Points on a hilly landscape, in no order, each with its height.
A ball rolls from a point to whichever of its 2 nearest points has the largest drop for the distance, and stops where none of them is lower. Distance is the straight distance between rows; heights are no part of it.
<238>: [127 143  88 146 100 126 111 108 138  96  83  78 152  43 155  70 150 132
 158  96 115 108 114 135 127 112]  height 545
<637>: [156 190 140 178 136 159 157  77  85 106 107 120 150 161  92 196  89 113
 135  78 140 122 174 137 139  99]  height 510
<495>: [ 72 177 141 169 149 149 111 152 144 148  70 157 137 142 113 120  90 123
 108 124 144 121 117  92 111 106]  height 417
<720>: [ 86 131 123 134 156 147 142 200 149 185 126 151  91 142  80 128  91  95
  96 101 136  95 178 104 150 131]  height 492
<936>: [134 100 124  83 138 123 126  71  62 124 157 120 153 125 143 144 135 155
 152 135 119 148 110 158  83 149]  height 478
<243>: [147 143  85 136 111 129 137 142 147 118 128  79 133  35 158  80 136 115
 162  96 120  81 142 142 159 130]  height 508
<783>: [ 93 143 166 127 114 110  86 120 137 138 119 180 132 185 154 147 129 165
  98 149 129 141 113 102 108 107]  height 199
<915>: [149 112 122 135  75  69 100 146 182  71 117 139 159 179 152 124 170 158
 139 126  98 136 111 115 165 134]  height 257
<942>: [112  94 118 100 175 146  89  74  57 178 143 164 123 114 145 112 116 179
 134 142 116 169 105 110 107 144]  height 424
<182>: [154  85 144  87 107 158 137  88 102 142 203 130 108 105 128 120 164 172
 152 153  94 149 133 146 100 147]  height 311
<715>: [ 84 114  77 135 209 151 126 120  93 140  67 105 101  99 126  86  68 118
 123 125 146 169  91 120 128 162]  height 273
<233>: [189 136 138  76  96 115 160 119 138  90 193 112 136 141 138 157 159  86
 141 164 146 127 112 174  81 140]  height 395
<1010>: [ 99 173 125 156 147 147 109 112  90 158  85 161 129 154 118 148  94 132
 114 111 151 116 134 103 109 115]  height 372
<947>: [120 176 135 186 181 179 128 108 101 124  70 118 123 139  71 164  84  84
  89  83 135 136 160 101 115 119]  height 398
<68>: [150 113 150  95 105 118 107 151 122 186 189 187 124 139 119 131 144 158
 119 132 133  87 164 127 190 146]  height 379
<666>: [163 165 135 142 134 145 153 130  88 160 144 143 128 131  69 168 100  91
 120  75 153  64 195 141 166 120]  height 580
<265>: [119 145 120 124 131 124 117 127 108 145 118 147 153 127 136 124 123 146
 146 106 123 123 134 144 118 129]  height 285
<44>: [141 133 117 144 166 143 135 204 171 153 108 127 129 137  53 140 107  69
 101  65 120  98 180 134 146 113]  height 490
<927>: [171 183 158 119  88 154 143  82 128 105 174 169 139 139 118 167 150 145
 144 139 168  83 161 113 130 126]  height 411
<585>: [177 136  92 106 125 130 175 127 111  92 179  53 143 102 145 134 128  51
 146 145 151 129 119 196 103 136]  height 705
<760>: [127 105  92 116 103 115 109 109 109 148 116  97 111  76 169  90 157 152
 138  92  94 124 140 133 147 127]  height 258
<161>: [184 163  99 107 136 166 150 112 120  88 162 110 161  90 137 122 131  81
 155 154 160 145  92 154  59 137]  height 459
<73>: [106  78 123 147 123 112  90  84 130 135 105 115  95 118 164 101 159 203
 125 151 105 198  87  88 118  94]  height 100
<868>: [ 46 121 125 155 152 133 160 191 178 137  83 122 101 132 132  96  96 126
 118 131 127 124 136  94 143 130]  height 183
<1013>: [ 79 109 117 161 191 152 159 156 158 108  61  62 125 120  85 109 108  87
  91 103 113 159 134 131 107 132]  height 138
<19>: [112 141 102 125 137 119 126 183 159 194 133 164 127 104 117 105 109 136
 131  89 119  87 165 122 177 139]  height 384
<858>: [168  97 114  81  91 110 148 110 122 111 188  91 116  98 167 123 168 130
 150 144 116 127 133 164 123 140]  height 314
<60>: [ 45  88 180 153 184 117 146 111  69 144 115 149 109 124 135 144  89 134
 102 199 179 133 102 103 111 129]  height 237
<971>: [163  88 122  89  78  90 126 134 143 113 168 106 104 118 165 127 171 143
 147 128 104 117 145 155 174 147]  height 280
<639>: [173 177 156 127  85 122 148 139 186  67 134 148 195 121 121 123 155 100
 165 141 146 104 108 134 114 124]  height 595
<81>: [150 128 129 122  85  68 120 176 170  99 139 142 158 178 123 145 139 130
 134 116 125 103 123 146 164 143]  height 297
<873>: [ 82 115 175 149 119 130  82 142 164 134 120 186 114 174 169 115 129 181
  86 191 124 149  98  75 136 109]  height 141
<615>: [104 119  87 135 108 114 104 131 146 148  78 109  95  78 173  82 144 154
 125  96 100 129 131  99 151 121]  height 184
<673>: [176 131 163  97  99  94 119 145 137 129 177 184 150 166 106 150 148 144
 120 144 151  67 157 123 188 154]  height 350
<218>: [ 64 132  90 155 135 119 132 163 175 136  64 105  92  95 164  72 120 149
 112 117 120 133 127  91 146 128]  height 56
<992>: [167 141 114 119 120 166 142 115 132 123 159 115 148  64 156  93 153 134
 168 141 119 125 122 141 111 145]  height 506
<277>: [126  98 132 119 113 161 105 112 116 174 153 140 123 105 150  95 156 188
 159 130  79 139 135 120 144 129]  height 366
<855>: [106 142 106 163 112 110  93 178 194 125  88 150 137 135 159  85 136 170
 138 112 106 136 125  92 170 126]  height 494
<90>: [112 125  94 123 153 135 138 217 178 169 106 134 116 124  83 112 101 104
 122  82 120 106 163 122 165 125]  height 440
<483>: [ 81 131 134 138 180 148 114  74  50 164 110 176 100 137 130 149  76 134
  88 166 175 145 108  79 107 128]  height 352
<427>: [116  58 133 121 103 106  81  90 136 134 135 126  86 147 150 122 163 204
 122 162  76 186  93 113 126  87]  height 161
<781>: [189 114 124  72 114 164 148  93 105 124 208 120 122 102 138 134 153 127
 141 165 120 149 116 151  61 156]  height 373
<213>: [165 148 165 140  99  98 147 146 149  69 119  99 187 168  93 168 132  48
 134  98 125 119 119 193 121 107]  height 632
<27>: [117 111  60 125 185 138 116 110  77 126  81  86 131 100 128 105  80 111
 133  89 130 165  89 154 131 148]  height 310
<43>: [ 50 114 115 159 201 134 150 129 111 149  77 122 117 111 131  99  92 127
 118 154 150 157  91 109 115 145]  height 222
<40>: [115 172 138 143 121 144 117  81  81 135 116 163 141 148 118 175 114 153
 138 108 155 101 138 111 121 105]  height 334
<384>: [163 181 138 165 135 150 154 133 119 125 123 124 153 113  58 169  96  77
 132  79 142  67 180 139 152 108]  height 551
<137>: [215 156  98  89 129 172 134 101 117 124 202 125 142  96 139 136 135  89
 148 160 143 139  99 140  55 136]  height 425
<12>: [156 158 148 135  84  82 138 158 177  58 113 114 194 155 110 142 139  81
 156 114 132 108 109 164 128 118]  height 616
<655>: [ 87  74 103 109 123  76 115  99 109 122  78  86  64 117 178 113 158 152
  88 139 137 173 102 103 109 125]  height 101
<31>: [137  92 121 101  78  61 102 128 160  87 121 119 114 173 167 141 169 164
 123 128  98 155 116 133 143 129]  height 212
<578>: [ 95 140 174 177 183 161 154 106  93 119  96 113  99 159  85 170  86  83
  65 118 140 140 169  97 117 122]  height 336
<377>: [164 128 149 129 102 152 121 150 167 139 170 157 134  98 127  84 160 164
 168 141 112  99 139 119 178 136]  height 434
<1021>: [146 140 129 139 107 128 110 163 173 134 127 150 149 104 142  88 145 170
 165 105 100 111 136 112 183 127]  height 461
<652>: [ 62 106 193 173 198 135 152 125  99 111  90 101 116 156  73 150  96  92
  75 143 136 142 140 109 110 129]  height 276
<247>: [199 113 104  69 117 122 164 124 133 127 210  90 107 103 165 138 156  86
 133 170 145 124 128 173 112 144]  height 353
<344>: [ 93 145 141 124 132 129 121 166 124 184 140 167  86 168 109 151  93 115
  89 117 146 100 162 109 151 133]  height 534
<775>: [ 87 165 127 160 130 128 100 168 178 139  71 161 157 136 143  93 113 156
 133 117 122 130 114  91 135 113]  height 462
<494>: [135 154 179 116  94 134 107  78 104 116 163 169 135 164 121 175 143 168
 129 131 143 103 145 112 120 115]  height 374
<731>: [139 117 164 109 103 149 103 118 130 149 165 169 136 127 135 115 162 176
 157 135 105 122 143 128 146 132]  height 401
<804>: [ 68 105 160 164 188 128 160 144 127 112  73  80 122 155  89 125 103  85
  92 138 133 164 120 132 101 133]  height 220
<565>: [ 64 126 159 158 166 141 141  87  55 142 103 150  91 160 122 174  77 120
  80 176 178 133 132  97 111 119]  height 305
<366>: [127  69 118  93 147 122 102  65  74 145 144 124 123 113 147 120 141 185
 140 143 102 182  95 128  97 135]  height 452
<287>: [ 99 135  95 148 153 122 136 155 135 135  67 105 132 128 124 120 103 115
 127 108 123 147 107 139 112 126]  height 129
<194>: [154  66 146  93  76 136 115 106 133 124 195 125  98 137 123 129 177 184
 148 162  79 144 130 136 153 133]  height 252
<116>: [136 103 102 134 115 152 112  83 104 145 127 104 123  65 158  86 162 184
 165 122  83 142 121 116 137 121]  height 316
<737>: [208 170 140 114  89 138 145 135 198  93 168 154 163 124 131 118 165 107
 151 160 145 118 103 120 101 130]  height 566
<271>: [142  84 115  97  71  83  93 145 153 114 147 130  98 156 165 126 171 166
 126 126  88 136 134 126 180 143]  height 248
<844>: [ 59 114 152 149 140 119 122 150 160 137 107 156 114 145 170  98 125 172
 108 183 126 150 104  87 131 120]  height 192
<436>: [125  74 156 106  86 127  79 110 135 138 175 145 105 167 134 139 163 200
 131 161  78 159 108 127 152 120]  height 213
<379>: [176 136 104 123 103 153 154 138 157 138 163 104 115  46 155  77 159 138
 170 127 122 102 146 132 158 140]  height 475
<332>: [ 35 102 150 159 172 111 153 143 122 143  97 121 107 125 148 112 101 144
 107 183 152 143 104 107 127 128]  height 166
<114>: [ 75 120  81 174 176 142 147 146 151 113  36  74 117 100 103  90  98 109
 110 106 130 161 106 126 117 124]  height 28
<230>: [120 160 129 126 136 138 116 148 113 184 131 168 141 122 112 137 112 127
 144  92 131  93 159 129 144 135]  height 328
<304>: [106 131 134 125 127 105  99 115 133 131 110 144 149 170 154 132 141 167
 133 136 120 155 103 134 102 113]  height 242
<884>: [149 160 147 155 147 145 130  61  50 100  91 122 147 164  88 181  98  96
 124  93 150 136 131 142 104 118]  height 483
<505>: [ 93  70 101 130 144 102 103  84  99 146  94 108  68  91 170  95 142 175
 110 156 130 189  85  80 119 119]  height 22
<466>: [107  88 110  96 105  69 108 112 131 112 106 110  89 164 184 141 155 164
 107 139 110 177 109 134 117 116]  height 168
<977>: [168 137 131 149 139 104 139 167 159  82 105  79 183 133  85 151 116  45
 125  78  99 132 133 184 124 106]  height 651
<944>: [171 135  94 128 125 108 172 153 138 100 155  40 137  91 126 127 125  46
 149 121 140 106 127 193 142 121]  height 690
<502>: [166 105 110  99 150 133 155 116  59  89 165  64 152 130 124 149 110  52
 144 124 132 140 115 216  97 143]  height 719
<611>: [ 70 133 126 152 131 125 130 203 187 153 121 165 107 152 142  96  99 143
 110 134 124 114 136  88 169 143]  height 262
<1014>: [164 140 161  86  99 120 150 105 100  95 167 129 150 162 111 181 150  89
 143 144 155 111 129 171  88 127]  height 429
<1019>: [ 81 115 125 116 175 139 105  99  60 182 127 169 109 137 155 130 106 154
 108 155 139 161 110 100 101 145]  height 392
<570>: [222 171 147  99  92 161 126 101 163 130 187 173 131 116 112 144 155 116
 135 166 146 123 121 103  84 119]  height 511
<648>: [134 152 133 130 125 130 138 139  98 180 147 164  99 161  89 178  85 116
 108  86 155  73 193 127 170 119]  height 565
<978>: [123 153 137 160 173 172 123 166 137 143  97 126 129 132  56 153  97  69
  90  74 119 120 165 126 119 120]  height 456
<1029>: [103 126 118 135 119 103 124 219 185 143 130 168 119 176 108 120 105 117
 100 110 136 100 147  94 181 147]  height 318
<498>: [167 166 160 100 108 158 141  93 125 115 172 159 146 115 119 142 156 135
 149 146 149 112 134 127  81 132]  height 453
<487>: [184 121 146 102  93  71 142 164 165  89 170 147 161 180 111 155 156 112
 131 152 144  82 130 145 173 153]  height 322
<976>: [151 128  93 149 118  96 151 154 156  80 111  52 156 105 120 128 120  59
 142  87 110 114 132 195 138 103]  height 671
<228>: [157 151 153 116 118 136 145  83  70 100 126 123 166 146  98 173 121  85
 140 118 156 117 129 171  87 130]  height 457
<105>: [158 149 119 123 115 149 154 112 144  97 144 115 174  96 143 109 150 118
 160 147 139 126 100 152  81 136]  height 486

Where does a ball stop that starts at each point below?
<585> -> <40>
<1021> -> <218>
<639> -> <40>
<947> -> <114>
<19> -> <873>
<105> -> <505>
<936> -> <505>
<366> -> <332>

Call two points neighbours if one is among the 2 nearest of the other. Go from one point of each pair to the other, from neighbour to neighbour, staying as low as possible. Name the highest point that can't be avoided.
<505> and <218> -> <731>
<218> and <379> -> <992>
<505> and <873> -> <90>
<505> and <40> -> <855>
<332> and <873> -> <844>
